A landscape with many valleys, sampled at points; each row gives a point and its height.
From any point a ball rolls to the lowest of the 2 points nearest to it. It stops when none of these is lower. Distance is the straight distance between rows; heights are no part of it.
sanos: [  8 -14  27  11   5 -27   1  -1  32 -14  -5  20  37   0  24   8  13  33
   1  35  -8  32]  (h 4.74)
divir: [-46 -11  -7  26   5   0  24  14  -8  11 -29  26 -15 -43  11  10 -17 -13
  32   0   5 -14]  (h 5.83)
sutu: [ -6  11   1   6  -5   9  -3   1   6  16 -19  -1 -25  13 -25 -46  12 -16
  10 -31 -31 -20]  (h 3.32)
lin: [ 36  -7  13   8 -17  -2 -24  -6   1   3   1  -4  29  36   1 -29  36  40
 -12  13  16 -13]  (h 8.08)
sibi: [ 22  -8  19   5  12 -14   9   2  -8   3   0  14  32 -22  32  32 -31  20
  39  24  17 -10]  (h 8.39)
kopo: [ -5  -6  -2  11  10  17  44   2  -3  -5 -14  15  15 -12  17  26 -23  19
  13  34  14   4]  (h 8.19)
koz: [-25   5 -48   7  -9  20  34  -3   8  13 -10  22 -18 -23  -6   7  12 -18
  13 -17  18  -1]  (h 5.52)
Sof: [ 10  14 -13  -2  16  70  10  -8 -18  -6   0   2 -47  36 -19  -1  22  -1
 -26 -12   2   0]  (h 5.69)
gen: [ -4  15  43   9  35  -3   6   4   6 -27  13  -5  -9 -26   6  -2  -7 -15
  -2 -26 -61  15]  (h 4.58)
Mudu: [ 27  -2 -45 -16 -13 -10  29  18  -6  18 -18  -9  13  19 -22  -6  -5  -9
  32  -6  17 -14]  (h 6.87)
bug: [ -4  -9 -13  31   5  15  18   4   8 -30  -9  -1   6  -8   8 -20  10  27
  -9   2 -19   6]  (h 8.40)
Sotom: [  5  25 -41  -3   3  22   4 -12  -8   8   3  19 -42 -14  -4   5   0 -28
   1 -28 -19   9]  (h 5.64)
tem: [ -2  -4  12  -6 -11 -62 -38 -13  26  -3  17   4  39 -33   6  -6   4   6
   3  -2  14   1]  (h 4.26)
nof: [-33 -24 -11  -7 -29  20  20  28 -16  -9  11 -33 -40   8 -30  43  -3   0
   5  -4  40  21]  (h 4.09)
daguk: [  1  18 -28  -7   5  40  14   9 -27   1 -14 -25 -29  38 -34 -24  -2  -3
  -2  -3  15  -4]  (h 4.99)
gavog: [-31  18  10   1  -6  29   0 -19 -22  -9  -1  34 -28 -42   5  27 -16 -26
   0 -23  13  30]  (h 6.06)
zim: [ 28 -23 -15  15   5   3  26  13  11 -39  -5  -9  23  25   2  -7  21  54
   0   9   6  -8]  (h 8.22)
sofe: [ 21  30  10 -25  19  13  -2 -13 -10  15  28  18  -3 -14  17  36 -16 -36
  10 -14 -37  13]  (h 7.42)
Tad: [-16 -19 -13  -4 -29  -2  -1  41 -33   1  -9 -47 -37  25 -25  11 -22  -9
  15  -4  24  24]  (h 3.11)
fefa: [ 12   1  21  -2  18 -34 -35 -10  -6  -5  23  10  26 -31  19  32 -21   9
  32  10  43 -21]  (h 8.63)
besu: [-25   9  40  20 -19  23 -17  -1 -27 -17 -17 -15 -23   6 -16 -21  -5  -6
 -15  -3 -20  17]  (h 7.29)
ziv: [ 47  -6 -37   7 -10 -22 -18   1 -11 -11   9 -13   7  11 -10 -27  18  18
  15 -15   7 -25]  (h 5.57)
Lani: [ 11  13  19 -17  38 -55 -34 -13 -11 -24  -2  13  25 -27   5  25  -7 -12
  -6   8  40 -23]  (h 8.91)
med: [ -8 -35 -43 -11 -19 -21  36   2  43  11  -6  -4  14  -1  -4 -16   7  46
   2  12  29   2]  (h 6.16)
sul: [ 22   8 -13  -9   3  23  -8 -13 -10   8  27  28   6  34  28  48  23 -27
 -11  11 -18  18]  (h 8.73)
gar: [-21  -6   4  18 -23   1  -1   6   1  10 -22 -16   7   4  -8 -62   8  11
  -6 -12 -14 -17]  (h 4.11)
Sapi: [-20  16   9 -18  36 -26 -49 -31  -2  22  36  15   2  -7  15  41  10 -59
  -5  -1  23 -19]  (h 9.12)
buked: [ 23  -5 -27  -7 -26 -19   8   1 -15  -9  -2 -17  33 -25  18 -10 -27  18
  -1   8   2  -3]  (h 6.55)
poz: [ 24  10 -19  -2 -26  -5  -9  -8   7  23  16  10  27  12   9  21   7 -13
   3  24  19  -5]  (h 7.73)
Segoz: [ 35  -1   3 -12  21 -44 -33  -2   0 -13  38 -14  10 -46   7  24 -19 -13
  16 -12   7 -14]  (h 8.89)
bomi: [ 26  -2  15 -24  33 -13 -12  -2  43  26   4   1 -17 -26 -11  34  -5 -34
  23 -31 -37 -11]  (h 4.63)
Sako: [ -7  13  -9  -7 -23  11  13 -19  -3  22  -1  -5  33 -32  22  -4 -36   9
  -1  19   6  10]  (h 6.86)
diz: [ 23  10  58   0  32  -5 -14   2  22 -16  33 -15  25   0   4   1   6  -7
  -2 -23 -45  14]  (h 5.16)
Zufi: [  3  11   3   6  16 -46 -48 -15  15 -16   0  17  20  25  -1  -1  26  -4
 -33  24  25  -5]  (h 8.55)
Mup: [-40  -8   5   0 -43  36   6 -12  14  -9   7 -18 -29   4 -30   7  12  26
 -38   0  30  29]  (h 6.62)
duzi: [-21   1  -6  21   6  26  -4  15 -11   2 -30   2 -55  26 -28 -37  29  -9
  10 -24  -6   0]  (h 4.18)
kiv: [ 23   7  20 -27  35 -19 -35 -11   6  30  36   6 -12 -11   6  59 -14 -45
  21   0   6 -14]  (h 9.38)
zupi: [  9 -20 -36   1  12  10  49  23  -7 -37 -10 -25   1  16 -16 -11  -9  33
  -4   2  16 -19]  (h 8.44)
Kope: [ 11  26  21  10  12  44 -10  -7 -23 -20  -2 -11   4  10   5 -31  -5  11
 -14   2 -30   7]  (h 7.59)
lapob: [ 24 -18 -30  -4 -21 -26   6  16 -25  -9 -11 -30  24  -5   4 -40  -8  26
   1 -28  -6 -26]  (h 6.12)
sor: [-17  24   8   5   5  35  20 -19  -1 -16  -3  41   4 -16  19  24   1 -12
 -11  -5  -9  35]  (h 5.67)
mik: [-32 -10 -39  12  -2   9  34  20  -6 -23 -13 -10 -42 -14 -25  16  -1  -6
   2  -8  29   7]  (h 4.88)
Sosuz: [-40 -29 -23  27   5 -12  31  23  -9 -26 -23  -2 -21 -32   9   6 -11   7
   3  11  14   0]  (h 5.40)
vokef: [ 20  20 -14 -22  15   2 -17  -9  25  21   3  12 -45   1  -2   5   0 -35
   5 -34 -47  -3]  (h 5.18)
Bizu: [-12 -13  26 -12   8 -11  18  13 -25  11 -20  -6   3 -34  10   9 -60 -18
  17   8  -9 -23]  (h 5.72)
Zudeg: [-32 -24  13  25 -23  -8 -13  28 -35 -10 -13 -41 -14   8  -4 -52  -7  14
 -27  -2   5  -4]  (h 4.87)
Laf: [ -5  -9  39   3 -10 -19  13   3  17  -8 -20   2  40   6  17 -21 -15  20
 -12  14 -32   9]  (h 4.22)
zukiz: [-41 -20   0  16  -1  19  35   8  29 -14 -21 -13 -12  23 -20 -35  17  45
 -22  13  13   3]  (h 6.93)
puni: [-16  -5   0  -5   3  48   1  16 -35 -10 -13 -49 -29  26 -30 -44  19  24
  -3   7  35  -6]  (h 5.90)
Gub: [-46   0  20  14 -36  18  -3 -10  -5  -4 -21 -14  -6  -1 -15 -11 -11  10
 -35  17   5  32]  (h 6.97)
dubu: [-21   5   1  13  -7  58   1 -15 -10 -27   7   0 -41   8 -25  -5  27  14
 -31 -16  13  16]  (h 6.17)
kugen: [  1  -3  14  -5   9 -16  15  22 -37 -13 -35 -13 -31  -6  -8  11 -45 -19
   7  16 -18  -3]  (h 5.13)
nodi: [ 31  10   7   2 -10  37  -2 -12 -10   5   5 -16  25  26  -1 -40   8  29
 -10  12  -8 -11]  (h 7.83)
sugi: [ 10   0  14  10   0 -25  -5   6  25   1   7  19  17 -16   7  16  14 -13
  15  -2 -20  -4]  (h 3.42)
nokot: [-36   5  14   7  -7  12  10 -15  12  36 -11  44  -2 -38  13  16  -8 -20
  32 -19   0  -6]  (h 6.22)
Somek: [-11  12  21   5  16  11  16 -14  29   1  14  36  28  -8  35  31   8  16
   3  21  -6  46]  (h 5.22)
kedi: [ 15  23  28 -17  -1 -10 -25 -13   3  22  28   9  37  10  17  36   3 -27
  -5  23   1   6]  (h 7.45)
midut: [  2 -23 -35  -2 -14 -27  -2 -17  30  25  10  11  20 -31  18  -1  -1  41
   8  27  37  13]  (h 5.60)
Som: [ 14  -4 -25  -1  -6  20  34  -6  24   4   3   6  16  13   0  21   7  20
  -4  27  17   2]  (h 7.98)
suli: [ 34  -8  25 -12   9 -39 -21   7  22  18   0  -4   6  -6 -24  28   3 -28
  16  -8 -21 -26]  (h 3.99)
mune: [ -8  13 -11  -6  -6  57  26 -23  21   6  13   2  -9  33 -13  -9  20  36
 -44  13   8   1]  (h 9.07)
per: [ 55  25 -10 -18  13  -8 -29  -1  -7   0  34  -3  -6   4   6  21 -13 -23
   7  -4 -28   0]  (h 7.70)
gab: [ 10   9 -13  -2  -1  53  11 -22   9  -1  20  21   2  41  14  16  27   3
 -34   2 -16   9]  (h 8.90)
naf: [ 19   0   3  11  16  -3 -44  -8  -1  -2  25  17 -10  43  14  25  40 -27
  -7   8 -19  -1]  (h 8.53)
zuk: [  2  32  25 -18  -1  17   4 -20  -5  23  25  10  34 -24  25  23 -25 -16
   6   2  -7  12]  (h 7.15)
satu: [ 35  25 -30 -22 -11   1   6   3 -10  24  -3 -11 -12  13 -15 -12 -23 -25
  17 -10 -17 -18]  (h 7.22)
Vubo: [ -9  16 -15 -12  -9   9  -1  17 -27   3 -31 -28 -56  29 -35  -4 -15 -20
  17  -9   7  23]  (h 4.12)
ved: [-10 -36   9   7  -2  12 -21  46 -48 -10 -11 -55 -37  28 -15 -40   4  21
   5  -7  25   3]  (h 5.70)
boz: [  5 -12  24  11   2   5  18  23 -30 -22 -34 -17  -4  26  -7 -23 -20   9
  -5  17 -16  -6]  (h 4.35)
ves: [ 25  11  10 -21  23   8 -33 -16  16  17  44   9 -20  15   9   5  22 -34
  -7 -41 -54   2]  (h 5.71)
bamib: [-29  10  30   9  15 -10  10  -3  16  -6   3  15  21 -37  20   6 -10 -13
  10 -11 -29  16]  (h 4.02)
Govi: [-53 -25 -24  -6  -4   1  46  -1  41   0  -9   0 -22  -8 -18 -12   5  38
 -21  19  20  11]  (h 6.61)
der: [-10  -4  -3   0  -9 -39 -39 -22  38  29  21  29  22 -32  15   1  12  21
  12  25  28  24]  (h 4.98)
mak: [ 24  -4 -17   9 -24 -52 -39  -8  11 -19  12  -6  26 -10  -4 -20  21  18
 -10 -12  15 -15]  (h 4.93)
tob: [-20  18 -10 -13  37 -45 -39 -26   5  -6  16  20  15   8  20   8  15 -42
 -28  15  24 -19]  (h 8.84)
sifik: [ 26  -9   5  -6 -10 -34  -3  15  12  17 -11  -9  -2  14 -26 -24   7 -10
  25 -22 -28 -35]  (h 3.03)
Teg: [  3  12  23   9  13  28 -23 -14  13   3  25  30   1  22  19  -6  45 -11
 -13 -33 -47   9]  (h 6.18)
tep: [ -3 -22  27  -5 -12 -27  15  23 -17 -11 -33 -11  21  -2   6 -29 -30   7
 -18   0 -28 -24]  (h 3.53)
zel: [ 18  -3  23  24   4 -13 -40   0  16   1   6  19  12  43   6  -9  49   9
 -10  22   4  -9]  (h 8.31)
filur: [-14 -16 -26 -13 -29 -23  39  12   2  36 -30   5  29  -7  -2 -15 -15   3
  30   2  33 -16]  (h 6.47)
sak: [-24 -22 -12  -5  -9 -21  34  28 -37  12 -31  -8   8 -18  10  -7 -41  -5
  10   9  23 -16]  (h 5.98)

For each start below, name the point where the ball stops.
Lani | zuk
gab | Tad
Segoz | zuk
Mudu | tep
tob | Tad
Gub | Tad

Call two points neighbours if one is among the 2 nearest of the other. Go from one point of each pair to the other, from neighbour to neighbour, staying as low as possible. Name the highest point that can't be avoided.
tep and sifik | nokot
sugi and mik | daguk
zim and zuk | bug
sugi and sifik | suli
